Points on a hilly landscape, in no order, each with its height.
From any point a ball rolls to the lowest of the 5 points nearest to it. It stops when none of these is lower. Distance is the straight distance between rows; heights are no part of it.
J_895: [126 116  76 154 137  67  96 120  96 151  98 190  86 189 139 125 124 128
 157 129 110 182 110 120 109 168 159  97 109  74 118 106 137 147  89 164
 136 165 217 181 193  68 101 191 175 138  96 155 113 184 110 130 124 115
 142 130  89  90 147 191 104 109  43 146  70  62 160 120  97 191 105  91
  84 120  78 162]  height 3.02
J_809: [127 105  65 138 140  67  83 149 109 135  94 186  98 181 151 107 126 116
 163 143 104 166 108 117 102 152 157  99 112  60 125 117 128 150  83 156
 152 163 190 167 186  67 111 195 162 139  77 149 110 182  92 143 125 122
 149 141  97  95 136 197 114 108  63 151  62  65 152 109 113 207  84 104
  96 118 100 160]  height 2.94
J_472: [158 134 214 149 123 165 214 116 124 220 182 129 178 122 133  95  98 148
  59  64 129  83 156  66 147 120 163 146 195 121 167 111  89 164 122 137
 155 160  94 122  64 107 167  91 112 151 105  96 110 176 153 161 129 100
  96 103 114 144 138  65 131 187 120 133 162 148 162 168  72  75  94 113
 127 129 141 134]  height 4.75
J_19: [101 177 133 130 112 126  97 125 154 111 151 150 113 146 129  94 167 106
  99 125 114 174 198 178 125 114 117 112 150 130 166 124 117 147  81 108
 108 130 149 143 161 134 129 128 125 130 133 137 108 147  94 111 148 142
 103 149 123 115 121 124 112 109 125 144 150 178 110 117 140 116 154 142
 140 156 142 102]  height 1.06
J_355: [159 150 174 150 109 129 145  90 150 120 132 125 116  65 104 119 131 145
 145 122 165 146 168 127 123 109 147 119 133 136 108 103 116 107 123 130
 120 139  79 100  81 142  86 147 108 130 107 163 106 108 142 144 128  97
 137  83 145 160  89  91 170 128 168 140 173 153 101 150  94 104 144 117
 159  91 178  96]  height 0.97
J_923: [106 122  58 107 150  91 101 149 113 134 168  97  73 121 120 204 139 120
 172 195 125 149  60 165 128 178 126 157  63 167 153 130  88  82 106 141
  94 104 205 105 134 164 138 123 136 135 197 103 144 106 117 145 137 150
 186 164  91  91 140 197 146 124 112 159  44 104 172 115 183 142 170 136
  67  54 112 193]  height 3.97
J_343: [123 164 150 159  84 153 152  99 103 153 158 149 137 126 148 146 143 163
  58  76  80 106 144  80 148  88 120  98 114 153 165 152 144 131 195 121
 126 133 132 105 135 142 142 125 123 125 127 144 133 189 125 148 132  87
  86 129 140 132 166  93 111 108 115 142 167 128 157 117  99 130 104 157
 173 123  80 100]  height 1.80
J_175: [141 141 163 151  93 164 173 114  74 169 181 127 144 115 144 128 158 174
  49  72  91  88 141  71 166  85 120 108 144 134 176 153 118 138 181 119
 141 157 135 110 133 118 163 110 118 130 114 106 118 173 109 163 122  74
  99 134 145 145 167  88 105 140 107 138 170 130 166 123  88 114  92 159
 174 138  81 126]  height 3.62
J_62: [116 158 176 123  93 127 166 111  90 192 165 114 133  85 137 127 118 159
  74 105 124 110 161  68 150 115 128 109 151 122 139 140 112 136 189 112
 127 157 114  76 111 131 168 135 100 141 102 151 119 150 140 169 126  96
  98 108 153 163 161 104 153 186  95 152 184 130 132 148 122  89  90 128
 187 141 123 104]  height 5.78
J_574: [124 184 137 170  80 142 146  96 133 150 155 164 149 149 151 133 136 143
  67  78  79 125 147 103 143  88 134 101  97 157 169 153 154 131 187 118
 136 122 138 124 136 149 136 125 143 130 125 160 132 190 137 144 137 106
  87 130 125 120 161  94 100  89 113 149 155 131 143 117 113 150 110 149
 165 127  83  85]  height 1.22
J_742: [117 110 101  88 154 159 106 140 139 109 118  95 136 105 191 174 147 134
 159 163 178  76  76 108 118 139 132 169 135 143  62 147 152 131 138 164
  92  78 119 130  86  95 116 166 133 117 175 142 152  92 125  76  86  86
 123 137 141 148 119 167 115 143 140 105  95 121 147 159 157 116 125 171
 138 144 144 135]  height 1.77
J_90: [107 155  94 115 139  94 111 177 139 115 141 145 117 153 112 110 141 110
  98 131 124 184 168 173 158 126 130  96 157 127 146 122 136 159 103 125
 118 104 164 155 169 122 132 114 158 129 116 114 112 139  97 133 136 200
 123 159 134  76 124 161  92  99 111 163 125 118 121 118 132 111 165 151
 147 147 144 119]  height 2.16
J_26: [140  66 175 128  73 210 125 136  90  78 148 100 148 114 119 168  95 128
  98 107 145  90 192  75 112 123  92 165 151 152 107 113 107  90 163 140
 189 154 104 111  89  99 118  33 141 112 111 121 136  70 165 149 133 103
 122 109 167 154  77  86 157 137 231  83 205 161  67 136 116 133 153 105
 122 145 124  92]  height 2.03
J_750: [133  93  68 110 180  49 109 179 152 108  70 154 127 169 153  89 141  87
 177 130 122 149  88 132 137 124 137 110 111 103 145 111 135 161 117 127
 155 137 132 131 162 127 120 135 131 127  86 114 129 153 103 149 144 204
 155 146  89  78 108 149 123 113  82 150  67  81 144 110 132 173  95 125
 115 105 144 148]  height 2.89
J_341: [121 119 114 103 159 173 119 115 133 102  95  86  93 113 151 131 139 144
 154 145 146 114  83 132 140 133 114 154 136 136  66 142 145 149 125 129
  91 114 105 125 144  96 130 162 113 120 159 126 137  95 126  60  98  99
 128 135 158 150 140 134 111 144 138  88 120 118 125 138 140 105 138 172
 137 168 131 172]  height 2.87
J_518: [130 101  85 137 151  69 109 114 106 157 107 180 121 167 126 134 113 164
 111 155 117 205  99 105 140 159 155  96 120  83 106 100 139 122 108 139
 114 132 180 171 181  79 104 169 191 124 126 144  99 158 122 160 132 126
 101 121 106  38 134 159  65  96  73 157  84  60 177 130 103 134 127 120
 112 123 123 131]  height 3.34
J_535: [154 112 146 166  74 205 130 118 151 101 125 122 148 131 107 137 100 121
 138 110 143  88 118 124  98 116 115 151 176 131 102 132 162  72 135 176
 140 136  89 124  93 114 161 147 126 121 142 128 145  89 175 109  82 148
 161 121 147 152 131  86 160 130 214  93 103 163 116 154 100 112 162 106
 113 111 161  89]  height 1.91
J_808: [100 125  86 132 144 104  99 153 105 134 159  96  86 127 127 206 153 124
 165 186 110 117  85 190 117 171 132 172  79 164 138 131  87 100  82 142
  85 101 211 133 100 164 126 110 128 156 183 103 153 100 105 118 115 129
 172 177  95 110 125 210 143 117 116 136  64 137 150 122 193 159 152 109
  67  81  90 185]  height 3.92
J_29: [145 109  57 119 158  65  92 178 121 106 107 158 141 158 137  78 149  97
 193 176 114 160 110 117  89 158 133 102  73  54 144 141 119 134  99 101
 154 149 157 148 210 105 127 179 131 131  97 135 133 155  65 139 123 110
 165 155 106 120 138 210 142 102  72 166  44  76 147 101 131 186  74 110
 109  98  81 189]  height 2.46
J_4: [111 169 107 121 124  92 101 147 146 153 175 145 131 184 106 110 119 115
  75 136 113 177 169 169 159 118 153  98 148 136 152 148 134 131 114 109
 123  98 153 159 163 126 137 116 181 138 126 141 114 140 127 150 134 160
 105 145 120  84 142 150  84  90 113 156 119 136 123 136 137 128 163 145
 138 154 126 104]  height 2.53
J_890: [158 103  56  99 174  67  89 173 130 105 114 122 164 154 115  85 146  91
 194 192 130 146  86 128 109 140 121 110  62  85 146 156 117 112 120  74
 139 143 140 144 210 153 137 155 119 114 142 123 134 132  89 152 134 127
 166 147  89 124 134 179 149 126  85 168  39  88 160  94 150 169  91 118
  79  92  90 192]  height 5.31
J_493: [134 131 214 132  99 146 203 123 108 222 180 123 153 117 119  99  96 155
  64  82 116  95 146  65 140 126 148 134 190 105 159 127 101 156 146 129
 166 153 105 110  72 122 188 105 110 147  97 112 114 159 158 159 120 109
  98 108 129 157 155  84 142 201 115 129 169 147 142 171 101  71  76 111
 142 147 129 124]  height 5.14
J_603: [151 101  62  98 177  67  89 154 123 122 130 114 147 143 109 113 142 100
 187 201 136 154  72 135 121 141 108 119  58 124 149 150 108 101 122  75
 126 140 141 138 201 168 143 149 116 104 174 114 127 122 107 147 147 126
 170 145  91 116 131 188 149 127  95 156  26  84 159  92 171 147 112 124
  57  85  89 192]  height 6.44
J_585: [131 163 141 182  88 150 164 107 119 151 168 158 149 148 131 133 140 165
  82  74  79 106 130 108 158  85 138  95 104 154 163 165 161 130 199 137
 141 117 138 128 130 148 125 114 144 134 120 130 142 187 125 152 133 111
  95 134 125 125 178  87 101  80 112 143 160 125 164 103  84 147 113 162
 166 123  68 109]  height 1.56
J_584: [137 166 167 137 107 113 144  92 130 141 140 124 122  61 127 126 134 139
 123 125 154 140 179 104 124 119 142 110 127 132 120 108 105 121 153 126
 110 140  86  76  92 140  92 151 103 136  98 185 111 123 131 163 127  96
 119  86 155 155 118 106 171 149 136 161 182 139  99 142 119 103 132 117
 183 106 171  90]  height 1.18
J_500: [124 170 133 162 107 112 123 122 168 172 172 149 152 206 104 109 112 135
  86 106  95 152 138 143 158 103 165 102  84 128 148 180 159 118 171 113
 136  93 140 150 149 149 120 108 185 150 122 137 132 156 157 156 134 126
  86 117 100  99 175  98  86  64 106 144 132 144 150 137 109 174 134 134
 130 149  96 107]  height 2.93
J_716: [135 170 169 145 106 135 114  86 174 115 130 142 106  93 140  99 169 123
 127 126 150 172 178 143 113 108 129 132 134 138 125 114 116 127  95 121
 104 147 109  94 118 137 113 163  97 146 116 179  99 132 121 109 141  79
 107 113 125 132 102  80 150 133 148 143 154 164 113 142 113 107 131 127
 150 126 178 107]  height 0.75
J_39: [156 115 195 147 108 167 187 113  78 171 191 129 154 129 138 118 163 167
  55  65  98  68 147  88 166  85 127 105 164 126 178 154 108 131 142 129
 150 170 147 128 126 110 157  92 123 125 105  77 114 175 105 162 143  59
 113 132 138 154 158  91 107 151 105 140 168 130 174 121  75 118 100 157
 154 152  94 140]  height 4.32
J_517: [110 182 137 156  80 140 123  88 137 141 150 160 139 125 169 135 146 120
  69  95  94 137 177 101 128  96 132 116 114 156 166 134 135 132 173 112
 120 134 129  96 134 149 135 145 115 136 124 183 120 181 124 129 137  98
  72 123 130 123 146  97 123 113 122 159 157 138 130 126 125 124 109 133
 176 125 121  73]  height 0.99
J_38: [134 127  80 121 155  73 105 146 135 154 153 152 133 172 113 121 104 145
  84 161 127 202 129 125 166 136 153  91 133 107 114 130 134 121 121 114
 121 107 160 154 179  88 117 132 205 132 119 129 110 144 130 170 123 158
 100 129 111  43 134 159  59  90 102 163  93  83 152 146 119 120 146 135
 128 142 137 114]  height 3.23
J_111: [143  87  66 105 173  54 100 174 156 106  89 141 143 170 140  83 141  88
 187 155 132 136  82 133 122 127 133 112  93  88 146 124 123 149 111  97
 155 145 126 137 186 135 128 144 123 126 105 117 132 145  96 153 143 173
 158 146  88 100 117 167 139 123  74 145  45  85 145  98 140 185  72 116
 101 111 122 166]  height 1.02
J_724: [119 114 101 107 174 152 125 102 131 107  85 111 110 116 188 172 136 143
 147 154 137  91  81 124 110 148 117 174 107 160  82 127 146 148 124 150
  84  83 125 133 103 112 107 156 109 113 168 137 155 120 127  57 117  90
 109 142 138 132 113 167 104 125 130  85 105 105 143 126 165 120 117 166
 116 152 114 148]  height 2.36
J_751: [107 123  74 122 152 102  97 143 112 141 164 101  91 142 120 200 133 112
 161 191 115 125  84 182 121 174 123 156  72 170 139 135  96  92  85 120
  89 102 193 128 116 170 133 106 125 145 188 102 144 107 116 132 131 136
 170 163  79 115 126 204 153 130 105 140  51 123 151 108 191 148 161 117
  59  90  86 186]  height 3.67
J_431: [115 147 188 116  91 131 182 120  86 203 166 117 140  90 126 116 105 155
  68 105 123  95 155  73 142 122 121 114 164 116 136 137 108 136 173 120
 136 151 114  86  95 127 173 126 110 145 100 141 118 139 140 172 118  97
  93 109 149 164 159 105 159 199 100 144 188 141 130 155 126  87  83 113
 174 152 132 108]  height 5.98
J_8: [113 103 106 125 164 149 100 110 138 112  95 119 127 124 195 186 154 137
 154 159 140  80  79 121  96 144 123 181 106 156  96 134 148 133 102 159
  91  79 141 128  80 123 102 149 114 119 171 146 156 124 124  68 109  79
 109 145 113 122 101 172 110 116 132  98  90 120 155 132 190 131 104 150
 104 137 109 126]  height 2.54
J_128: [149 131 163 146 115 171 125 108 166 115 115 116  92 110 107  91 140 148
 157 127 163 134 106 154 136 130 130 157 157 135  92 136 138 121 105 135
 128 137 102 127 131 105 136 171 115 139 130 135 101  77 152  91 104 101
 149 118 142 162 122  79 159 150 175  92 119 159 120 160  97 108 145 135
 134 138 176 150]  height 2.66
J_384: [138 125 135 123  96 195 108 142 150 121 124  99 139 129 131 139 111 122
 150 133 165  68  96 132 106 134 126 154 174 112  85 163 166  98 136 162
 117 116 101 140 110  91 174 167 140 119 157 128 135  65 157 106  68 144
 154 125 139 176 156 115 156 157 169  88  91 168 122 162 124 131 162 138
 125 143 179 117]  height 2.30
J_656: [159  72 129 154  67 214 130 135 106  62 135 111 165 130 115 183  94 137
  95 102 145  94 169  84 103 119  86 161 153 150 113 113 129  68 157 172
 159 165  93 103  87 105 135  86 115 116 122 123 154  80 156 133  99 128
 141 120 184 128  92  82 162 121 252  97 151 158 101 131 106  90 155  97
 119 120 124  85]  height 1.92
J_241: [123 117 109 108 166 166 118 113 133 108  98  97 108 107 180 157 136 143
 147 155 150 101  76 125 122 145 121 164 127 147  69 137 151 148 131 142
  90  95 105 127 119 103 125 160 115 115 167 125 147 107 128  59 107  86
 121 132 159 146 131 158  99 134 139  84 111 111 140 135 161 109 127 170
 133 157 132 153]  height 2.37
J_279: [130 126 137 120 122 183 114 125 152 124 120  91  99 117 127 113 125 142
 155 138 162 104  86 141 131 136 124 157 155 125  68 156 143 124 125 142
 120 121  99 132 140  87 148 174 134 130 149 128 118  71 142  80  91 104
 140 131 152 168 145 106 145 161 163  84 102 152 122 158 122 117 152 149
 135 157 164 151]  height 3.52
J_691: [100 108 117 139 144 122  87 141 115 126 135 108 100 120 151 189 173 125
 156 183 104  98  95 173  94 165 125 183 105 151 134 137  98 110  60 145
  95  89 209 156  73 148 106 130 116 166 174 121 149 110 105 102 106 102
 143 188  80 121 102 185 133 113 125 120  75 141 145 140 202 175 128 103
  73 113  86 156]  height 3.63
J_326: [111 168 151 134  87 120 147  91 110 161 155 123 131  77 155 137 131 146
  83 116 126 125 168  77 134 108 132 111 124 138 128 129 117 124 188 116
 114 152 111  74 112 143 143 144  97 133 104 186 119 149 128 162 124  85
  94  96 151 145 149 114 148 156 111 167 185 136 125 136 131  98 105 125
 194 120 137  93]  height 3.25
J_102: [149 122 143 144  97 190 125 122 161 122 124 110 122 120 104 119 111 128
 153 120 165  90  95 140 116 128 123 146 169 133  80 150 157 103 119 157
 138 122  89 134 115  95 156 170 135 126 145 133 125  70 170  96  77 128
 157 119 137 175 143  93 165 148 187  87  96 160 123 168  99 118 162 128
 113 136 172 120]  height 2.77
J_516: [107 148 103 109 153 117 127 167 132 100 102 140 117 128 118 105 159 112
 132 118 112 177 151 182 147 124 109 114 150 130 145 109 144 175  99 129
 107 118 154 146 163 126 125 112 127 115 123 100 130 139  86 100 144 195
 132 160 143  94 117 143  95 108 114 135 144 132 115  93 127 110 162 151
 148 140 135 143]  height 2.00
J_909: [130  70 201 120  86 185 139 122  84  88 146 106 148  80 101 164  93 121
 125 109 138  93 172  88 103 128 108 140 156 122 114 118 110  91 150 127
 185 143 112 125  87 122  99  43 151 110 108 121 141  83 164 162 135 109
 124 102 166 173  93  78 145 124 207 106 228 156  48 133 114 145 156 109
 131 149 157  75]  height 1.57
J_747: [112 140  95 108 168 118 134 164 127  96  66 135 110 132 126 110 153 111
 154 114 112 155 122 168 143 123 100 127 121 134 139  94 146 181 112 134
 111 114 130 140 157 143 120 118 118 112 131  96 140 134  87  83 152 202
 140 154 137  98 109 130  95 114 118 118 135 117 122  87 126 107 146 151
 126 122 117 161]  height 2.23
J_271: [123 126 116  84 140 170 107 156 141 118 131  83 147 121 168 160 133 131
 157 160 184  75  90 115 119 139 139 151 155 127  70 166 155 121 144 156
  97  93 112 135  94  88 147 161 141 113 166 137 146  64 129  96  73 114
 139 127 149 172 144 152 127 158 150  98 103 144 136 160 144 122 147 167
 138 144 157 126]  height 0.61
J_803: [166 126 203 149 123 179 205 114 113 206 193 131 169 137 144 102 127 152
  58  56 133  80 164  73 154 106 161 147 191 132 174 117  91 148 124 134
 164 167 106 121  90  98 168  96 122 148 112  86 104 177 135 162 136  72
 102 104 114 148 137  68 115 188 111 137 164 142 163 159  71  94  94 129
 128 137 139 138]  height 4.61
J_354: [114 154 178 114  99 105 163 102 107 170 144 111 132  59 125 129 112 153
 107 130 138 120 180  92 128 122 136 104 139 120 116 129 105 124 177 117
 118 144 102  78  83 143 125 138 109 133 101 164 114 120 139 177 124 103
 109  86 159 168 140 120 170 176 114 165 204 144 101 146 131 101 117 109
 185 128 168  87]  height 3.35
J_151: [114 130 102 110 178 147 128 111 131  98  62 126 102 122 160 155 135 139
 157 129 122 110  85 146 119 142 102 158 100 151 104 105 154 162 122 138
  97 102 122 137 135 136 109 126  96 101 165 109 152 134 128  48 136 125
 119 138 138 122 117 150  94 122 124  82 118 111 136  95 162 119 114 153
 112 137  96 158]  height 2.49
J_546: [119 133  99 114 166 157 135 121 126  92  60 117  99 115 147 131 144 142
 153 131 123 129  88 153 132 139 100 155 116 145 102 114 142 168 122 127
  94 110 125 139 151 126 118 131 102 111 153 107 141 123 110  47 139 124
 124 144 152 128 125 129  93 129 136  87 143 117 122  99 142 106 137 154
 131 138 106 167]  height 2.50
J_337: [165  99 139 174  82 200 132 114 129  84 132 121 151 114  92 157  86 131
 127 108 140  99 133 113  87 119 110 145 164 142 115 116 148  70 139 170
 152 143  78 119  88 120 132 122 121 119 130 128 141  80 174 126  99 144
 156 110 160 142 102  81 153 112 235  91 131 148 106 150  88 106 169 103
 124 100 142  84]  height 1.59
J_213: [116 137  98 112 167 137 140 143 126  92  63 130 101 120 141 124 143 127
 156 121 110 139 104 171 142 131  97 136 121 136 123  99 143 180 111 134
 103 109 126 150 148 141 116 122 101 108 149  94 145 127 101  64 151 166
 136 149 143 119 120 129  96 119 119  98 137 115 119  84 134 108 138 154
 125 136 102 167]  height 2.34
J_417: [100 171 112 121 123 124 103 151 143 108 135 142 113 142 119 103 156 106
 103 124 114 175 185 184 140 120 118 108 161 124 156 122 128 156  84 124
 113 120 158 150 168 129 134 119 136 126 134 120 117 142  84 110 139 176
 118 158 135  97 122 145 101 107 116 147 145 154 112 108 139 106 167 147
 146 144 134 115]  height 1.52
J_752: [103 120  96 125 172 110  99 107 133 129 105 129 116 164 159 181 124 110
 162 161 112  86  84 172 102 156 125 165  79 173 132 117 137 126  80 131
  97  93 155 147  94 166 116 120 113 132 174 116 154 121 145  81 140 126
 135 149  85 122 115 181 132 119  97  88  85 122 144 100 198 148 119 105
  64 124  75 153]  height 2.88
J_554: [125 117  77 108 186  80 133 174 144  98  64 139 131 161 137 110 135  91
 175 117 123 140  87 167 134 123 124 131  92 136 141 105 143 165 125 128
 143 109 123 132 144 168 112 111 112 110 119  95 139 136 115 105 161 223
 154 139  99 100 111 140 122 124  97 116  97 104 140  89 142 146 107 121
 100 115 112 161]  height 2.47
J_764: [152 132 168 163 103 174 127 104 165 116 119 121 104 102  92  99 124 139
 156 122 165 129 112 152 124 127 130 146 152 138  93 134 138 110 108 143
 140 130  87 125 112 113 130 163 121 133 138 139 103  76 164  97 102 111
 155 105 133 166 123  80 158 142 188  86 111 156 121 169  89 108 155 123
 129 120 169 130]  height 2.67
J_813: [137 166 163 148 105 126 128  81 158 129 132 139 118  84 141 112 157 130
 122 121 155 158 181 122 121 109 139 114 121 143 134 106 111 131 124 119
 110 151  96  80 104 139  99 156 102 138 110 183 103 136 131 130 140  86
 107  99 136 136 103  92 158 135 143 161 162 143 118 140 114 108 125 125
 171 113 181  92]  height 0.57
J_282: [113 129  73 114 158  79 116 183 142 116 129 154 122 151 127 111 128 114
 116 137 120 187 142 156 160 129 135  98 147 127 137 109 143 163 112 145
 132 107 152 140 154 110 127 123 168 120 105 107 114 142  93 149 125 214
 130 150 120  62 112 160  87  99 103 164 107  99 135 115 125 112 154 150
 139 137 150 130]  height 2.55
J_109: [147 133 168 147 115 157 117  92 177 112 116 122  91 103 116  83 162 138
 148 130 164 155 121 157 131 119 127 145 149 137  99 124 127 125  90 129
 122 145  96 126 136 119 129 165 106 133 120 144  94  98 136  93 128  96
 137 110 135 157 107  65 155 143 158 110 131 166 117 151  94 114 146 129
 132 141 179 143]  height 1.75
J_886: [152  68 143 141  71 215 130 132  92  69 149 102 155 115 116 178  97 135
  94 108 145  95 184  81 110 116  95 162 158 152 108 114 113  70 164 149
 170 161  94  99  93 107 121  60 125 117 117 124 139  68 159 141 119 112
 136 113 173 139  87  81 157 124 244  88 177 159  89 133 103 111 157 102
 121 134 117  86]  height 1.74
J_270: [156  89 167 141  93 180 144 119  94  79 146 114 149  87  92 169  93 139
 128 108 145 110 164  91 102 117 114 128 153 124 114 104 118  80 149 140
 160 143  79 114  90 132  94  83 129 119 116 121 136  75 162 150 121 112
 158  88 169 162  86  98 145 108 227 100 183 155  73 138  90 128 174 111
 136 116 136  82]  height 1.44
J_618: [100 114 235 123  86 127 196 110 114 169 147 125 162  79  94 116  78 127
  90 111 111  92 153  91 104 144 133 133 187  72 138 144 111 114 150 133
 151 132 109 126  57 140 154  91 118 138 107 127 141 151 168 157 124 139
  90 107 148 178 169  99 167 171 134 132 228 151  82 155 143  84 100  89
 145 161 179  73]  height 3.56
J_830: [113 130  84 115 178 110 127 123 142 112  63 134 120 164 144 154 117 110
 172 132 116 104  80 173 129 143 112 154  80 158 134 108 156 154 115 124
 110  97 122 141 128 168 116 115  99 113 160 105 158 130 140  71 155 157
 138 143 104 121 120 157 112 127 106  93 100 112 137  92 166 140 104 122
  81 127  83 156]  height 2.51
J_236: [139  92  67 110 165  56  86 167 134 113  89 155 138 172 139  76 144  92
 185 161 114 148  95 116 106 135 143 103  89  63 141 134 124 145 103 108
 156 149 145 140 190 107 125 168 131 131  88 135 126 160  81 161 130 148
 168 147  93 108 125 181 134 110  79 153  48  81 143 107 135 197  73 114
 105 109 114 169]  height 0.46
J_365: [125 112  74 121 153  68 108 159 134 145 128 157 127 165 124 119 115 134
 100 145 124 199 124 120 160 145 150  91 150 119 117 111 131 137 114 139
 127 118 158 139 168  95 123 132 188 129  96 133 108 152 115 168 128 184
 121 138 115  48 117 162  76  91 100 167  90  72 151 127 122 125 147 142
 139 136 147 120]  height 2.95
J_652: [108 107 227 116  90 128 180 102  98 141 141 113 166  67  87 137  84 124
 116 111 122  90 164  94 105 147 126 119 167  82 119 133 112 101 155 121
 152 135 113 130  65 134 120  69 126 129 110 122 139 130 161 167 133 126
 103  99 160 183 142 102 161 158 144 132 240 159  60 144 148 119 123  91
 147 162 193  67]  height 2.40
J_130: [128 145 120 141 135  99 118 125 160 172 185 136 150 208  92 105 103 150
  82 138 113 174 123 138 171 122 177 103  93 103 125 174 138 108 143  90
 128  96 144 156 172 116 117 111 202 151 129 128 129 131 148 172 134 125
  91 120 113  81 159 121  73  77  96 153 117 126 152 148 115 149 137 126
 127 155 112 126]  height 4.01
J_824: [107 185 129 155  92 127 115 109 163 155 172 163 150 188 125 113 128 116
  72 101  88 145 170 149 139 104 148 102 115 148 171 158 147 126 156 106
 132  99 142 146 153 144 129 127 165 139 135 156 124 161 141 136 139 132
  79 138 107 105 160 114  97  81 119 146 135 145 130 132 129 158 131 136
 143 141  99  80]  height 1.43
J_718: [161 115 167 159  95 161 147 108 117  98 129 120 131  80  80 149  92 140
 145 111 148 121 154 116 104 116 128 126 149 140 113 103 128  85 142 152
 150 133  68 121  79 137  94 120 120 119 121 134 128  83 166 139 119 122
 167  83 165 160  95  86 157 107 218 105 160 149  91 148  82 116 177 118
 144  90 153  85]  height 1.36
J_373: [133 106  74 100 188  73  95 150 136 119 109 118 137 174 113 120 118  83
 176 163 146 124  79 164 127 133 125 131  58 145 143 141 126 119 115  77
 137 132 131 138 167 188 143 116 112 124 152 103 143 117 131 130 162 164
 162 135  71 130 116 170 152 144  85 126  52 100 153  96 174 152 110 108
  58  92  85 177]  height 4.47
J_123: [136  95  63 130 153  54  98 156 128 125  85 175 112 175 153  99 131 110
 158 145 117 167  98 108 118 151 143 100 129  70 125 100 134 144  94 149
 155 151 164 150 172  78 121 170 158 136  84 149 112 182  99 156 127 156
 145 144  92  68 126 175 105 106  74 161  56  59 157 121 117 190  89 123
 107 118 133 142]  height 2.68
J_977: [143 100 197 122  98 149 152 110  84 103 137 107 147  61  85 159  87 134
 140 119 144 107 174 104 102 121 126 114 145 105 114 109 110  92 149 126
 152 138  88 128  68 138  86  74 130 119 109 128 130  96 157 168 137 113
 146  85 174 175 105  98 153 125 190 113 216 160  58 138 106 137 162 105
 148 120 166  76]  height 1.24
J_315: [115 124  67 109 161  97  94 143 121 134 160 104  96 137 114 177 123 106
 163 195 134 131  73 177 124 165 120 143  63 173 145 143  95  91 104 110
  98 121 174 128 145 169 142 111 130 128 187  98 136 115 130 146 143 139
 182 146  76 112 127 203 150 135  96 144  49 108 156  97 183 134 156 121
  57  76  91 192]  height 4.13
J_726: [115 175 120 144 102 108 104 130 165 163 179 160 144 194 108 108 114 123
  76 119 105 162 162 163 155 114 160  98 118 140 158 169 148 128 143 104
 131  95 146 162 166 138 130 116 177 146 127 149 125 149 146 148 139 147
  90 128 107  91 162 119  87  83 109 149 128 144 129 142 132 153 144 135
 135 160 101  96]  height 2.12
J_621: [121  99 220 111 100 139 166 103  84 117 137 104 153  54  79 144  90 127
 131 112 135 100 171 104 103 133 125 116 157  94 114 119 109  91 153 122
 153 141 112 126  71 138  99  72 134 116 106 125 140 108 160 176 128 118
 120  97 160 186 117 104 160 139 162 132 241 158  50 136 133 138 146 103
 147 144 177  66]  height 1.65
J_484: [147 124 181 131 101 126 160  99 110 120 139 107 138  56  88 139  95 144
 144 126 155 124 178 114 112 123 143 102 138 120 111 107 109  95 139 131
 136 131  83 115  68 148  77 114 116 127 107 143 120  95 153 172 125 115
 141  74 164 166 107 109 163 127 169 133 199 153  79 151 100 122 157 109
 166 102 169  84]  height 1.42
J_403: [122 134 121 106 151 164 125 114 134  93  87 103  90 109 143 103 157 141
 146 125 134 136 102 152 144 135  99 155 129 131  91 122 135 164 110 119
 101 128 120 137 159 110 136 149 108 122 146 112 126 114 106  59 129 105
 129 142 162 143 134 119 104 135 136  90 136 136 118 118 131 107 143 168
 135 157 126 178]  height 2.22
J_137: [135  97  72 102 185  67 104 169 153 109  80 130 148 175 128  96 133  84
 188 142 139 140  79 152 130 122 126 123  81 120 147 125 133 139 118  92
 152 130 125 131 161 165 130 127 114 119 117 104 136 134 116 131 159 184
 152 147  82 105 122 157 139 132  77 124  59 100 145  96 144 173  91 108
  93 109 109 165]  height 3.61
J_12: [121 133  83 109 181 104 142 159 145 102  58 137 128 145 137 120 144 104
 168 116 118 138  99 169 147 128 109 130 107 143 138  97 151 175 122 131
 126 110 126 137 144 163 115 119 108 107 129  93 151 137 108  84 151 209
 140 147 112 102 110 140 106 120 105 109 122 106 130  87 132 128 126 138
 108 114 106 157]  height 2.33
J_642: [124 127  78 108 178  95 132 181 143  98  63 142 124 146 134 103 138 101
 164 121 124 150 104 164 152 122 123 124 115 142 143  97 149 177 118 140
 139 111 134 129 145 150 119 122 129 109 117  94 139 146 107 108 155 223
 145 146 113  85 108 147 108 110  94 124 111  97 130  93 129 131 124 139
 122 112 131 152]  height 2.39
J_362: [113 176 151 146 102 133  97  98 162 117 145 150 109 130 147  95 172 109
 103 117 125 168 192 148 115 109 123 120 141 142 159 118 116 135  89 109
 100 146 134 114 139 140 124 143 109 140 119 168  98 155  99 105 153  97
  96 127 126 121 119  90 131 116 132 152 156 166 116 130 141 116 131 119
 153 139 158  95]  height 0.81
J_794: [129 138 188 131  97 149 176 112  78 199 176 117 141 110 141 119 130 169
  53  87 113  92 149  60 154 110 120 120 164 123 156 146 110 142 176 115
 143 166 127  91 109 118 182 122 110 135 100 119 109 156 132 167 124  85
  97 110 141 157 159  91 138 182 105 144 171 133 150 153 106  93  81 125
 173 148 105 125]  height 0.42
J_440: [110 140 211 111  90 112 185 112  98 183 151 113 147  67 101 126  80 140
 102 119 124 101 169  89 118 137 132 109 169  89 124 135 107 118 166 123
 138 139 109 106  71 137 145 105 107 135 106 143 127 127 150 172 121 128
 108  96 164 178 159 120 168 181 115 140 213 143  86 162 136 104 111  98
 173 148 170  79]  height 4.17
J_432: [125 152 142 129 135 156 113 116 152  94 109 125  81 115 121  87 183 132
 127 127 133 165 150 176 135 120 107 134 152 127 129 119 121 155  83 103
 105 152 130 137 165 117 135 146 103 134 135 127 100 117  94  76 138 108
 125 142 145 132 116  90 123 135 140 116 148 155 112 123 126 115 144 137
 138 156 151 147]  height 0.58
J_949: [127 117  87 107 186  78 110 143 144 122  82 122 128 177 124 119 114  93
 182 148 134 118  82 167 131 133 130 137  58 150 143 121 137 142 115 103
 133 121 129 135 145 185 123 106 108 122 149 101 152 116 140 106 162 176
 160 138  79 116 112 162 139 142  84 107  76 106 138  94 167 154 103 105
  62 109  87 166]  height 3.15

For each start below, name the point where the ball stops.
J_315 => J_432
J_923 => J_271
J_747 => J_432
J_38 => J_813
J_130 => J_813
J_90 => J_432
J_102 => J_813
J_500 => J_813
J_151 => J_432

For each start below, name every point that the ball comes to, in order.
J_726 => J_574, J_517, J_362, J_813
J_12 => J_747, J_516, J_417, J_19, J_432
J_337 => J_718, J_355, J_813
